Each row is a point on a landscape with many valleys, with its height.
From any point a ball rolls to the lowest of the 2 points nearest to it. It stops when none of these is lower. Distance is the straight distance between rows; heights are no part of it.
nevu: [ 91 114  99 104 104 125 140 145 126  68  39 151 174  90 103 114 114 130
 141 165  72 199  49 100 158 133 122 110 128 152 127 168 135 118 125 107
 147 136 103 111 124 166 140 142 155 155 170 116 105 116 165 163 162 138
 100]  (h 71.3)
Pav: [133 153 119 106 179 109 132 103 126  70 210 100 131  76 146 148 156 137
 152 160 139 182 183 144 154 171  78 110 144 109  93 172  76 118 135 133
  94 144 112  96 162 136 139 103 129 144  77 112 100 134  90 163 108 100
 107]  (h 58.7)
feg: [ 92 138 109 146 133 124 155 157 105 114 143 126  98 110 202 134 167  99
 147 125 176 165 166 163  52  65 191 169 119 134  93 131 148  82  65  98
 153 141 112 117 184 122 124 108 124 139  80 147 114  87 143 139 111 162
  92]  (h 70.2)
foz: [132 124 114  92 132 100 139  97  89  43 147  77 150 125  83 102 135 125
 161 133  68 219  97  78 169 146 103  78 135 107 124 105 136 149 163  74
 121 130 130 147  75 170  90 104 125  94  97 153 129 172 113 139 120  99
 109]  (h 80.1)
fedi: [ 72  75 106 121  70 139 132 143 193 124 103 145 105 154 121 114 144 152
 143  91 156 142 148 154 108  93 167 162 148 103 219 115 200 137 141  56
 142 126  81 129  99 118 102 123 146  65 134 108 170 164 140 115 121 134
 160]  (h 56.5)
nifot: [138 167 135 161 147 123 168 144 130 160  83 174 123 131 163 152 120 131
 142  82 119  73 110 136  82 125 145 165 116 158 124 162  57 116 109 173
 167 108 125 131 154 160 145 142 142 191 151 138  83 121 134 122 121 125
  82]  (h 60.0)
vikag: [122 154  97 119 100 100  92 182 124 124 107 141 159 109 163 109 148 149
 146 135 130 200  77 147 151  81 144 129 153 118  95 128 140  91 112 124
 178 133 166 137 111 149 113 157 138  83 184 106 115  76  80 156 123 149
 114]  (h 46.3)
medu: [ 86  90 130 174  66 154  88 150 146 146  90 159 124 173 135 116 137 165
 143 118 135 105 112 136 113  86 145 159 119 134 218 123 189 176 151  89
 121 133 105 107 106 119  94 146 134  84 163  83 184 168 122  95 136 139
 146]  (h 50.8)
bunod: [166  95 119  98 166  56 136 130 117 117 223 127 116 130 134 142 144  87
 127  87 128 186 164 171 154 146 113 113 143 101 110 110 128 136  83 125
  98 153 118 128 140 118  97  83 152 129 120 116 116 132 108 138  92 108
 172]  (h 43.1)
pugu: [107 111 137 112 168 127  81  86 139 186 183 107 119 151 103 117  81 144
  99 150 146  80 130 143 127 138  87 108 162 143 157  80 154 128 148 155
 129 112 193 134 136  73  93 186 104  63  89 127 126 117 133 122 133  97
 148]  (h 26.8)
zuniz: [132 163  71 117 150  82 121 101 140 143 193 117 153 139 138  90 138 124
 131  98 117 136 138 156 115 122  86  87 172  87 131 144  77 151 126 139
 138 158 128 115 125 135 108 168 118  88 166 108  96 155  68 181 128  82
 135]  (h 63.9)
Bapu: [155  97  84 140 140  82 146 121 147 162 165 126 153 166  97  97 146  91
 131  66  95 136 120 150 140 112 100 106 161 109 166 114 110 188 117 132
 132 152 108 135 122 144  91 137 140  98 186 109 110 164 115 155 126 102
 169]  (h 59.4)
Vuk: [112 177 123 156 165 135 182 121  99 152 124 126  94  87 149 145 165 124
 157  94 166  82 158 130  56 112 163 160 117 151  97 150  89 109 121 137
 167 122 114 116 157 126 143 146 128 195  84 167  71 131 143 106 109 119
  84]  (h 54.7)
fop: [122  90 133 123 111 150 144  89 167 103  83 108 155 148  90 138 123 115
 120 120 138 120 183 106 162 176 102 125 108 113 132 134 184 180 165  79
  97 156  87 166 126 149 158  85 155 137 129 148 152 152 186  98 145 141
 204]  (h 41.8)
Pode: [146  87 194 132 152 121 123 121 111 167 199 132 118 155 111 149  85  97
 101 150 105  85 144 134 158 179 110  95 142 135 141  99 104 146  99 180
  98 115 157 112 134  65  95 149 111 129 102 104 143 124 150  93 138  96
 118]  (h 1.2)
vife: [119 107 116 153 163 119 182 171 125 132 145 146  79  84 157 169 185  87
 130 128 183 161 177 179 108 100 191 192 128 156 131 134 137 120  77 103
 142 117 105 121 189 108 127  80 151 180  75 129 120 118 190 123  96 166
 132]  (h 65.2)
satu: [182 104 158 168 126 112 105  97  58 112 134 141 115 102 146 142 170 135
 113 145 130 115 163  52 135 179 154 128  95 146 103 138  99 112 128 138
  99 155 129 149 120 117 162 123  98 153 119 148 164 108 141 111 144 176
 166]  (h 21.4)
Rik: [ 99 159  73 113 209 130 189 101 161 119 124 134 156  89 128 124 141 127
 130  79 151 143 169 141 115 142  85 109 178 127 101 184 102 168 144 113
 121 171  71 101 136 153 173 132 152 167 138 112  62 161 157 154 109 103
 127]  (h 79.0)
vik: [114 131 125 155 117 166 102  84 132  90 135 103 149 139 104  93 132 141
 139 148 130  97 128  62  94 138  93 126 106 120 114 167 155 176 188 128
  93 183  95 140 119 145 182 155 141 157 154 145 137 156 154 113 159 125
 165]  (h 32.3)
rer: [160  85 163  90  98  83 119 133 128 173  90 139 124 212  23 122 134  81
 148 102  90  94 124 132 158 150 114 157 116 151 200  66 159 196 196 141
 163 137 142 179 131 145 120 120 169  90 176 145 170 148 114 106 129 149
 188]  (h 49.8)
biv: [210  80 176 118  94 103 125 140  75 151  91 167 112 180  46 159 168  74
 120 126 103 114 154  99 193 174 145 160  72 151 145  95 124 171 142 139
 139 146 131 165 120 110 152  77 167 147 166 142 181 129 139  77 118 184
 172]  (h 9.4)
dabo: [168 190 121  79 200  86 167 129 149 148 182 113 126 107 117 144 105  71
 154  85 130 167 157 171 179 153 143  89 158 117 100 116 101 113  97 154
 134 117 141 121  96 110  86  88 133  84  87 151  82 160  87 143  79  74
  82]  (h 83.2)
Bofi: [160 116 121 118 151 105 132 117 133 116 205  90 104  75  98 170 142 100
 164 165 125 156 139 146 174 127 104 102 142 130  94 151  93 100 105 160
 124 114 155  82 135 126 128 107 140 141  95 118 108 113  86 135  96  92
 125]  (h 62.9)
mimeg: [100 132 140 152  84 179 122 122 114  88  65 135 111 137 130 124 128 153
 121 144 110 104  98  70  83 105 159 127  86 139 148 138 160 125 129  76
  99 129 107 135 106 134 144 136 109 152 138 136 159 142 160 106 155 141
 127]  (h 51.0)
mego: [158 140 117  78 122  91 146 122 112  70 123  90 152 119  45 102 152 100
 146 102  66 184  96  82 198 148 120  78 152 137 121 117 140 138 137 121
 138 133 157 128  61 176 131 109 135 125 149 144 104 162 113 140 131  89
 127]  (h 77.5)
tukik: [125 111 139 171  70 148 102 167  82  93  37 179 116 145 123 107 166 151
 139 129 128 135 113  77 122  95 194 137  91 139 169 134 161 131 117  74
 133 154 104 141  86 124 133 125 122 136 183 108 160 157 150  99 136 168
 127]  (h 45.2)
Nera: [115 118 146 105 130 123 123 104 204 160  94 141 121 158 139 161  88 148
  75 125 170  78 177 129 150 179 126 162  97 102 174 104 169 158 157 119
 137 105 118 174 129 120 152 106 140 111 114 150 176 172 169 100 158 175
 180]  (h 40.8)
linot: [161  72 124  87 113  75 145 142 134 170 129 120 121 188  36 115 149  72
 136  60  78 134 125 172 138 117 113 142 134 122 170  80 147 185 159 151
 148 134 112 158 131 142  94 124 158  87 175 122 141 138 116 116  96 127
 194]  (h 54.5)
Fili: [188  82 176 134 150  64 142 109  90 159 139 141 104 146  71 161 148  71
 146  97  90  67 145 111 165 199 119 153  95 144 136  87 101 183 166 165
 156 154 142 152 119  95 132  97 147 162 136 154 144 154 145  69 133 150
 160]  (h 19.6)
bopaf: [138 153  70 114 197 115 193 112 210 153 131 123 127  80 117 142 137 104
 127  52 146 129 153 169 126 132 118 104 189 126 114 159  91 147 148 139
 133 133  90 123 129 147 137 126 146 131 127 136  67 160 152 148 106  98
 142]  (h 81.4)
Kas: [151 126 139 116  70 151  52 120 126 129 111 129  62 119 106 157 144 157
 112 243 174 105 136  86 152 101 137 139 103 141 145 110 142 106 156 129
 121 124 177 119  92  77 128 126 100 108 102 135 201 102 111 105 119 180
 141]  (h 70.5)
Lek: [112 137 118 144 114 131 135 102 147 128 138 115 170 167 125  88  90 133
 125 107  84 113  83  78 127 132  92  97 143 122 167 124 129 176 132 100
  91 123 127 142 103 168 126 153 125 130 179 128 134 157 127 145 171 100
 131]  (h 55.6)
topo: [125 132 161 151 120 159 124  75  44  53 154 110 124 128 166 118 150 135
 128 145 100 134 155  76  78 132 111  83  98 144  88 163  83  88 121 120
  75 159 110  75 147 131 161 118  79 167  72 127 137 110 123 141 143 119
 103]  (h 37.5)
zuzi: [114 168 118 132 147 160 161 122 142  96 102 135 139  97 134 158 110 137
 155 127 105 123  92 121 121 120  98  83 146 162  95 186 102 103 100 144
 117 113 105  78 144 165 156 128 137 191 123 123  75 114 137 129 113  80
  85]  (h 78.6)
Vogeb: [119  93 106 146 128 136 146  96 162 123 135  91 151 149  72 120 147  98
 141 118 116  92 166  97 103 148  93 137 121 116 141 141 132 191 178 103
 117 180 104 137 136 164 158 125 144 150 146 147 125 169 146 117 147 109
 170]  (h 38.8)
Puf: [175 100 165 162 104  97  82 117  43 126 120 178 126 160 150 130 163 123
 114 143 128  98 139  54 149 163 175 128 101 136 135 116 129 141 124 133
 136 164 157 177 105 115 143 146 132 140 156 155 167 135 116 105 165 179
 173]  (h 29.5)
lovu: [133 149 120 155  99 122  95 165 110 149 121 107  90 103 128 151 166 138
 152 167 158  92 121 156 106  78 169 166 110 144 102 115 117  86 138 151
 146 116 179 115 118  96 115 143 105 132 116 124 139  98 110 105 121 146
 108]  (h 56.7)
vaku: [151 107 151 150 151  75 151  97 127 156 106 126 121 159  89 149 120  82
 107  79  98  66 174 115 127 199 135 152  76 116 138  86 103 173 136 129
 163 149 135 153 123 115 122 105 128 158 109 168 127 171 181  93 151 131
 148]  (h 27.0)
Mobe: [144 144 121  69 170  98 133  86 110  88 187  98 158 110 137 144 130 137
 122 132 127 181 169 121 177 193  79 106 136 101 107 107  98 161 144 120
 104 129 133 133 135 137 104  92 124 116  74 138 114 154  77 132 109  91
 100]  (h 54.4)
Duvu: [168 159 123 129 148  92 126 181 141 171 102 177 119  85 147 131 134 141
 128 109 142 139 122 140 173 141 152 179 151 131 122 139  62 119 113 181
 174 112 159 169 128 152 148 142 166 150 196 146 103 106 119 133 120 160
 112]  (h 39.5)
zupa: [ 62 122 120 119 133 155 143 132 110  53 152 133 141 157 205  92 126 168
 129 128 157 154 120 173  30  75  80 140 142 103  78 167 166  81 133  86
 118 163  60  89 192 144 158 130 122 128 101  94  95  93 125 178 124 130
 128]  (h 23.2)
mor: [ 84 170 146  90 156 208  97  96 159 125 166  68 157 100 142  75  71 167
  90 133 157 129 127 132 112 140  75 150 116 103 123 116 186 126 202 135
  99 113 157 124 105 116 138 164 128  85  88 176 127 128 104 136 148 104
 103]  (h 69.4)
bet: [144 155 147 141 100 174 153 173 130 144 103 138 124 110 138 172 105 123
 126 165 121 135 107 157 124 112 162 144 108 143 114 143  86  85  65 171
 122  79 145 101 153 129 124 103 125 168 129 116 121  88 128 131 117 122
  52]  (h 55.5)
sufin: [132 147 138 130 112 180 120 189 149 138  62 144 106  89 158 158 140 160
 104 182 202 135 168 131 172 114 160 152 111 140 138 102 147  98 101 116
 123  74 125 112  92  82 135  53 110 155 103 101 159 130 155  94 100 177
  92]  (h 65.7)
dule: [ 72 141  87 124 131 135 178 153  84  78  50 162 156  91 147 132 118 120
 151 143  98 201  65 135 108 104 146 101 116 152  95 162 159  89  77  98
 152 143  83  97 146 161 136 131 133 155 131 121  81 108 176 142 122 143
  81]  (h 67.1)
kedi: [107 138 102 138 130 149 172 146 117  91  52 133 145  75 142 153 143 129
 134 141 157 179 119 130 137 109 160 113 116 147  97 136 181  92  87 100
 126 107 104 120 105 132 129  96 122 156 101 128 104 118 183 113 118 147
 105]  (h 71.2)
Dafig: [173  48 138 143  69 106 129 136 107 118  95 134 104 157  43 155 178  74
 154 141  99 132 165 118 147 143 154 161  83 128 149 122 137 160 136  96
 141 170 107 147 138 132 126  81 151 132 137 133 177 122 142  92 116 148
 179]  (h 19.1)
tipe: [ 97 124 120 143 132 136  63 124 131 199 153 134 126 141 158 106 114 174
 119 130 159  84 121 160 128  99 118 137 150 137 151  90 177 120 153 151
 142 103 175 137 123  87 101 196 111  55 133 111 146 117 104 112 132 133
 165]  (h 36.1)
kidu: [138  90 116 120  79 124 117 125 110  86 109 108 119 119  81 131 154 135
 126 154 127 157 142  87 150 137 153 128 106 119 135 132 167 121 130  99
 110 148 124 146 110 136 120 113 125 109 122 130 165 122 134 114 130 146
 175]  (h 28.0)
kef: [124  97 155  96 121 106 129  80  91 138 161 137 147 232  59  83  80 109
 117 145  76 117 105  51 164 180 102  68 122 105 198  61 156 185 146 108
 121 133 168 169 116 115 123 133 147 110 154 172 157 152 104 138 157 113
 178]  (h 37.4)
nazas: [106  88 140  90  80 155 136  79 137  89 104 106 143 158  71 111 116 154
 133 117 134 144 171  95 162 158 115 126 118  97 162 107 215 154 170  79
 101 141 107 167 106 135 130 103 156  85 127 151 179 144 152  96 140 123
 218]  (h 36.0)
Sudur: [141 105 129 110 135 113 140 146 212 188  82 176 120 159 127 149  99 124
  57  94 146 125 159 169 172 159 139 155 116 104 171 106 138 164 112 136
 141  93 107 148 139 119 113  95 148 105 146 101 156 149 159 128 107 177
 155]  (h 48.4)
Zigi: [166 153 108  84 192  88 192 124 197 136 131  98 131  89 104 144 117  82
 132  57 135 174 142 170 179 154 131  99 168 130 100 126 125 117 121 142
 124 108 112 117 106 139 123  85 144 136 103 132  77 156 146 140  92 105
 147]  (h 83.8)
vel: [147 154 112 154 111 121  87 166  69 105  75 151 120  80 137 126 191 161
 146 156 157 141 133  99 126 114 174 170 115 140  87 149 115  91 122 147
 155 152 152 167 114 132 167 132 123 161 166 141 126  96 126 113 125 183
 121]  (h 39.4)
Mitum: [116 177 159 101 148 189  89 108 129 143 160  73 123  76 137 108  98 164
 118 179 151 101 131 118 129 143  89 141 121 143  81  95 165  95 190 138
 106  96 191 133 114  78 135 161 107  99  58 193 142  96  99 119 147 106
  89]  (h 65.5)
raz: [166 125 130  81 175  77 140 112 115 123 198 142 154 139 138 121 118 119
  96  85 106 205 150 151 199 175  93  92 143 102 118  98 105 168  84 143
 102 119 137 154 139 137  87  85 147 121 143 112 103 147  93 155  88 101
 135]  (h 48.8)
ridif: [167 156 116 105 193 107 149 151 173 205 144 114 113  87 124 141 103  86
 136  98 147 135 158 203 147 131 157 127 155 122 113 101 107  88 100 168
 153  98 156 154 116  93  79 123 119  83 101 154  96 121 140 138 107 110
 105]  (h 80.2)
dus: [160 125  90 150 147 105 151 143  93 119 113 100  96  56  94 149 200 122
 161 127 176 132 155 124 135 111 184 176 131 138  97 130 116 101 131 141
 147 141 142 144 118 116 143 112 131 170 121 159 112 116 156 103  98 155
 142]  (h 45.3)
Gara: [129  98 124 147 110 125 145 118 174 151  87 108 131 166  45 122 143  94
 151 107 104  76 127 114 128 144 130 165 120 151 175 106 161 200 201 100
 139 151 139 148 117 162 122 124 144 112 151 146 162 167 150 102 153 136
 161]  (h 44.4)
Vuko: [110 136 148 133  43 154  72 113  89  89 133 102  74 155 151 100 113 161
 116 211 110 110 106  98  98 101 143 111  67 111 132 120 138  84 147  77
 135 117 188 121 111  93 107 143  93  82 102 110 204  81  95 134 141 169
 140]  (h 63.1)
kezu: [ 92 135 159 142 148 175 116 171 149 152  96 152 108 113 221 147 135 159
 108 126 190  77 158 170 135 123 164 165 123 147 144 102 158 100  99 106
 118  68 122 132 130  69 142 102 107 132  90 107 154 131 154  97 118 156
 109]  (h 70.7)
bal: [117 144 128 139 136 110 117 148 136 124 100 157 138  87 160 129 140 153
 108  99 158 136 146 109 132 153 154 164 128 122 113 143 118 134 116 140
 149 144 134 173 136 149 154 134 141 164 170 144 112 115 140 116 131 162
 130]  (h 32.2)
talif: [129 104 194 151 138 109 102 132 103 161 188 126 112 150 157 135  83 104
 127 138 108  86 161 178  91 146 121 104 155 133 134 122  65 105  92 187
 108 129 158  88 161  72 100 162  92 115  74  84 131 111 140 134 131  87
  98]  (h 17.3)
nimad: [ 93 130  93 135 100 117 105 154 144 121 106 151 150 142 181 107 125 158
 116 121 119 182  44 156 110  62 115 114 153 131 116 155 125 108 122 119
 150 147  95 123 143 155 121 156 132  90 184  71 120  77  95 177 124 142
 126]  (h 39.6)
levu: [ 96 155 114 130 148 168 143 122 160  94  71 115 164  74 143 138 100 154
 125 133 132 148  94 116 148 124 105 102 137 160  96 151 165 124 141 114
  89 102 112 120 104 158 145 126 122 156 105 129 104 126 171 117 139 111
 105]  (h 74.8)
vobo: [110  91 143  97 153 104 120  54  73 132 200 131 157 205 108  99  51 143
  99 152 105 103 140  86 147 189  74  73 138 103 185  48 147 177 122 135
 116 142 169 134 116  85  98 140 105  81 109 137 141 149 106 130 141  79
 140]  (h 27.5)
sal: [177  88 107 120 126  97 125 139 161 174 177  99 100 100  65 161 150 105
 134 134 124 132 109 169 166 108 128 141 147 133 132 129 122 127 134 181
 137 100 148 107 136 133 111 135 138 122 137 104 125 123 109 118  94 120
 158]  (h 67.0)
Fedal: [124 161 121 167 139 166 128 161 141 171 127 155 155 155 158 103  97 134
 121  65 104 117  47 158 117  63 130 103 166 159 128 124 142 112 101 145
 103  93 126 105 107 143  96 166 105 104 175  97 113 140 109 133 131  98
 102]  (h 49.4)
Lufid: [138 154 163 163 141 162 124 115 131 171 155 144 150 177 151 117  61 119
 106  97  92  79  90 127 126 127 109  84 146 158 146 106 107 158  91 173
  73  92 145 105 103 120 103 163 107 134 144 104 124 158 135 122 148  71
  96]  (h 39.9)
sanam: [139 137 132 152 109 172 153 192 121 146  77 151 104 101 136 181 138 125
 116 181 181 138 141 150 140 110 184 172 112 152 122 131  94  88  70 150
 129  75 118 100 142  98 141  75 126 192 113  98 137 114 166 123  97 168
  67]  (h 60.9)
butot: [146  91  85 140 140 100 122 136 188 164 166 103  87 109 124 148 172  98
 158 137 159 129 108 210 104  66 146 150 153 133 119 141 144 121 141 147
 142 116 120  96 138 119  91 151 131 104 105 104 117 126 113 135 101 125
 161]  (h 70.6)
tefis: [145 155 102 125  75 103  70 178 133 149 113 124 116 133 115 129 154 151
 138 176 140 137 100 148 136  77 147 151 117 118 112 113 120  89 140 145
 200 116 198 134 118 124 112 153 121 101 168 109 131  92  70 128 122 154
 112]  (h 51.9)
guken: [181 169 119 136 105 146 153 187 117 163 112 127 139 100  99 154 114 113
 159 155 112 147 108 157 150  94 175 141 128 132  98 138  74  68  81 187
 152  87 175 111 107 134 113 119 162 136 165 133  98  91 108 137 107 120
  44]  (h 50.1)
poper: [146 109 150 153  86 132 101 164  75 102  76 177 167 160 130 107 144 133
 116 131 106 149  99  80 175 130 172 113 114 121 155 129 151 146 101 113
 135 134 138 156  93 146 140 137 142 149 189 111 149 142 135 116 161 163
 141]  (h 38.7)
Git: [ 88 143 142 127 145 169 170 118 102  83 159 127 115 161 182 116 146 150
 134 114 153  95 133 154  23  88  98 113 150 118  80 167 119 103 115 112
 118 144  74  77 198 148 175 141 109 177  81 111  85 117 132 136 117 109
 111]  (h 32.9)
bado: [110 164 128 114 154 132 107 116 159 156 124 128 157 120 174 121  88 156
 103 105 145 105 128 110 126 170 115 138 137 112 120 122 124 137 141 144
 118 114 127 176 128 144 137 151 112 122 147 148 116 127 113 128 159 128
 122]  (h 23.1)
Fim: [136 117 140 125 154  98 146 110 177 162 118 125 116 126 124 156 117 104
  93 106 148  85 181 132 118 194 132 173 101 109 135 114 113 145 138 125
 148 121 112 169 154 119 135 109 133 158  92 156 123 150 175 111 141 152
 161]  (h 33.6)
tele: [ 74 130 149 137 111 193 142 101 121  59  90 140 145 156 147 115  91 154
 126 145  97 100  89  93  79 117  89 107 121 147 118 157 162 133 129  88
  79 142  73 110 147 165 171 114 107 175 124 117 143 130 169 134 153 123
 124]  (h 57.0)
mugo: [ 77 144 119 133 137 164 115 109 127  84 139 118 176 132 168  79 110 178
 115 119 158 134 109 104  70 132  83 146 128  90  95 169 149 140 183 134
 106 177  59 131 149 144 178 155 133 148 159 115 100 125 126 143 138 124
 142]  (h 22.8)
Suse: [ 93  77 108 115  90 109  99 126 164 148 146 124 113 154 157 115 135 150
 113 108 159 114 155 167  91 107 143 170 127  85 176 110 162 131 133  95
 141 129 105 149 142 117  89 156 128  69 120 115 155 136 115 126 138 138
 161]  (h 61.1)
likan: [133 113 158 168  94 121  96 136  49  80 149 135 140 129 171 111 149 134
 139 146  85 155 105  98 128 112 151  97  99 121 106 150 108 111  90 132
 121 147 155 120 134 144 137 140 108 150 148 102 146  96 102 139 151 135
 121]  (h 51.2)
mevu: [159  66 126 106 107  93 122 107  97  99 191  94 119 140  87 140 145 100
 123 138 111 162 134 117 160 144 118  89 115 103 122 104 153 129 116 120
 108 139 134 116 122 109  87 108 126 118 102 122 146 110 102 117 112 104
 177]  (h 35.8)
Lif: [142 121 108 104 107 126 149 137 147  73  71 108 152 108  33 116 127 102
 146 143  64 181  69  80 175 132 130  99 143 146 141 141 156 141 139  97
 124 131 147 129  86 184 137 126 148 142 169 143 125 138 157 144 150 117
 123]  (h 74.7)
Mavi: [104 131 182 125  51 130  62 158  89 104 110 145 108 171 186 120 104 157
 120 180 102 124  98 112 101 101 143 123  86 117 132 131 110  98 103 125
 136 117 155 123 145 139 135 137  91 120 148  96 187  94  76 137 146 165
 107]  (h 57.7)
rusa: [126 189 129 133 138 118 120 121 122 129 163 135 130 120 156 134 112 131
 165 116  87 107 129 133 112 138 105  99 149 127 118 182  32  94  98 176
 138 140 151  88 146 141 137 149 136 133 135 134  82 113  63 170 114  58
  64]  (h 84.4)
gir: [134 158 112 131 134 147 149 155 155 153 118 122 148 128 118 127  97 119
 113 103 112 159  81 135 154 100 152  99 142 134 135 107 153 115 106 133
 112  84 161 124  86 151  92 142 127 110 149 117 116 139 125 121 136 103
  94]  (h 55.7)
savi: [142 122 128 110 107 111 130 118 116 138 152 107 143 196  16  69 103  87
 127 119  51 124  79  60 164 146 109  82 144 135 201  72 154 176 158  86
 133 116 187 150  98 139 114 150 153 118 176 157 155 160 116 142 161 115
 155]  (h 43.8)
Vefed: [125 157 103  96 185 115 128 159 189 191 170 103 113  65 179 123 137 116
 136 115 173 134 163 208 129 109 142 145 169 118  94 119 126  80 118 128
 156 111 131 161 151  84 105 129 132  65  97 163 112  89 117 158 116 126
 133]  (h 77.2)
lodid: [ 97 190 106 100 204 156 155 117 178 116 158 112 161  75 190 109 125 157
 124  93 176 166 145 156 110 150  81 123 172 100  78 168 110 122 176 121
 103 145  71 127 141 130 156 133 138 121 105 127  74 130 115 168 118  98
  92]  (h 75.8)
bosob: [132 105 127 145  37 124  62 119 107 110 116 112  64 144 111 122 167 157
 128 201 147 106 129  95  89  87 154 146  69 120 143 141 130 100 167 101
 159 137 157 117 112  89 102 147 100 100 116 100 183 118 109 110 129 166
 156]  (h 66.9)
bote: [168 104 132 153 125 138 142  73  42  84 118 115 128  86 130 139 192 127
 124 153 118 163 161  59 120 141 149 105  93 157  86 166 105  73 109  99
  79 166 111 111 110 116 140 109  81 129  73 151 132  95 145 152 129 154
 138]  (h 29.7)
Defad: [142 109 159 176  96 121  90 128  52  88 110 174 149 152 155 111 150 121
 151 139  82 118  86  78 132 121 142 120 110 141 135 170 114 138 108 124
 137 156 120 132 131 163 168 152 136 185 180 112 135 134 135 142 174 140
 136]  (h 45.6)
Fole: [129 180 152 128 120 161  97 147 117 147 135  74 118  69 154 140 137 149
 148 185 153  96 141 134 133 125 140 133 119 140  68 103 130  66 137 142
 122 100 178 121 126  71 125 121 100 121  81 167 152  67 111 116 139 125
 101]  (h 61.4)
tutuz: [138 125 195 166 146 134 139 119 122 181 139 157 132 173 152 131  56 109
 120 108  78  61 127 159  84 140 121 105 127 138 149 129  58 150  75 190
 106 113 129  99 143 113 103 152  99 137 122 102 113 149 159 139 144  83
  83]  (h 30.4)
saz: [112  88 133 167 110 132  97 118 120 172 133 138 129 166  96 111 127 151
 138 120 154  67 122 120 127 115 138 165 132 144 192  78 199 169 174 132
 121 121 160 128 103  95  87 164 124  77 133 114 179 162 129  75 141 128
 190]  (h 44.1)
Luti: [138 134 143 158 128 128 139 106 166 177 133 151 163 195 141 147  74  96
 124 117  74  58  97 105  99 142  91 113 119 129 177 143  81 205 124 133
 129 135  99 155 140 172 149 147 135 159 187 136 132 177 147 157 189 124
 118]  (h 61.7)
sol: [164 124 130 167 149 116 164 116 168 182 101 179 144 147 144 159 102  94
 115  83  79  95 104 150 117 147 129 132 121 134 162 168  41 182 105 172
 158 118 102 125 152 171 150 133 156 171 182 125 116 146 146 156 153 137
 107]  (h 65.0)
kal: [125 146 118 113 122 118 130 121 133 143 150 107 146 155  84  88  95 128
 117 113  79 135  90  89 148 137 128  87 139 122 157  97 138 135 123 115
 117 110 180 144  79 151  89 163 114 107 148 145 125 154 106 137 157  82
 111]  (h 50.4)
kimot: [ 91 170 139 113 139 163  91 112 151 118 142 113 160 145 194 102  75 179
 111 109 138  99  96 129  84 127  73 139 130 103  98 146 124 120 168 149
 106 135  98 140 150 145 168 154 106 115 141 146 114 112  91 153 152 124
 112]  (h 12.3)
dedi: [116 125 132  89  96 150  60 103 150 135 137 118  92 131 114 129 107 176
  92 225 173 123 133 101 158 138 116 124 115 120 142  94 184 130 171 126
 120  94 184 140 124 112 124 150 113  81  97 142 180  98  85 110 122 157
 156]  (h 74.0)
Lusas: [ 58 124  76 113 120 137 137 136 145  97 126 141 148 142 200 102 107 170
 128 105 157 179  80 177  63  56 112 135 156 102 103 156 155  88 136  82
 127 175  47 111 159 138 129 142 126  82 130  85 111  83 113 180 125 145
 135]  (h 31.6)
tozi: [125  78 121 150 131 102 176 171 174 147  95 165  87 115 126 163 171  92
  99 109 173 158 176 194 123 107 176 207 115 136 159 122 143 160  89 101
 145 112  86 117 161 112 123  58 158 150  95 103 132 146 192 115  84 181
 134]  (h 60.8)
tazos: [119  97 173 116 141 131  95  91 109 146 192 119 131 162 140 129  64 138
  97 175 118  86 131 107 140 166  90  87 140 114 147  74 138 140 122 150
 100 111 173 119 126  99 106 159 105  98  99 126 152 115 119 118 149 104
 132]  (h 15.9)
vudiv: [179 151  99 110 111 127 135 196 156 166  80 147 130  92  91 162 121 139
 133 153 148 140 100 144 165 110 150 172 149 132 138 132  62  93 118 185
 170  95 168 127 117 143 137 136 155 140 185 133 115  98 105 133 117 149
  75]  (h 45.1)
damif: [125 164  89 114 165 126 169 121 125 124 157  74 107  52 110 138 173 101
 157 121 178 135 170 127 106 122 171 144 141 124  71 148 120  82 130 138
 157 133 131 124 133 116 160 114 130 165  80 177  78 132 135 116 100 111
 111]  (h 49.7)
paro: [113 169 132 147 159 132 141 114  81  73 149 145 120 105 158 145 146 140
 183 125 108 111 128 119 121 126 101  94 152 147  99 212  57  96  99 167
 125 142 122  60 160 154 180 126 141 179 133 111  76 116  94 139  97  78
  89]  (h 81.6)
sovud: [121 131 100 142 181 132 122 157 188 181 169 135  96  86 186 131 154 127
 137 116 174 105 134 222  87  79 132 147 172 132 108 140 114  98 151 134
 139 114  94 135 173  97 115 156 132  94 104 117 113 103 122 148 113 129
 146]  (h 74.1)
Pas: [ 56 133 118 123 134 165 182 130  70  53  71 162 149 141 150 111 110 154
 139 126  95 146  80 122  70  96 107  94 127 154  95 162 171 110  89  79
 122 144  52  95 171 158 144 125 107 170 114 114  86 118 173 138 120 128
 113]  (h 62.7)
Dosim: [100 178 115  85 164 174 125 104 170 110 167  69 172  80 161  99 103 160
 122 125 154 168 133 133 117 143  78 127 142  96  96 128 147 131 197 121
 114 114 110 138 114 140 124 141 120  82  87 170  92 134  93 157 132  95
  80]  (h 72.7)
Gog: [108 153 167 135 122 188 150  84  59  56 158  95  94 137 155 115 151 139
 150 154 126 110 138 121  56  92  94  97 117 156  50 181  98  67 128 123
 105 146 109  52 179 123 176 118  84 168  44 128 112  97 116 142 117 106
 104]  (h 41.7)
lolen: [140 100 129 127  95 112 117 189 183 169  82 187  90 127 151 156 142 128
  80 124 176 151 181 153 155 146 159 192 107 116 181 108 126 153  96 132
 161 116  97 138 131 106 115  61 144 129 146  93 159 148 145 115  87 183
 107]  (h 54.9)

For each start below, name the point where the ball stops.
fedi: Pode
Dosim: zupa
zuzi: poper
Bapu: kimot
vife: biv
nevu: poper
Suse: Pode
Kas: poper
gir: Pode

Call two points neighbours if one is among the 2 nearest of the other. Go from one point of each pair to the other, from neighbour to neighbour, staying as low as possible. Name the highest point that can't be avoided.
biv, kal: sol
biv, kimot: fop
zupa, poper: Gog
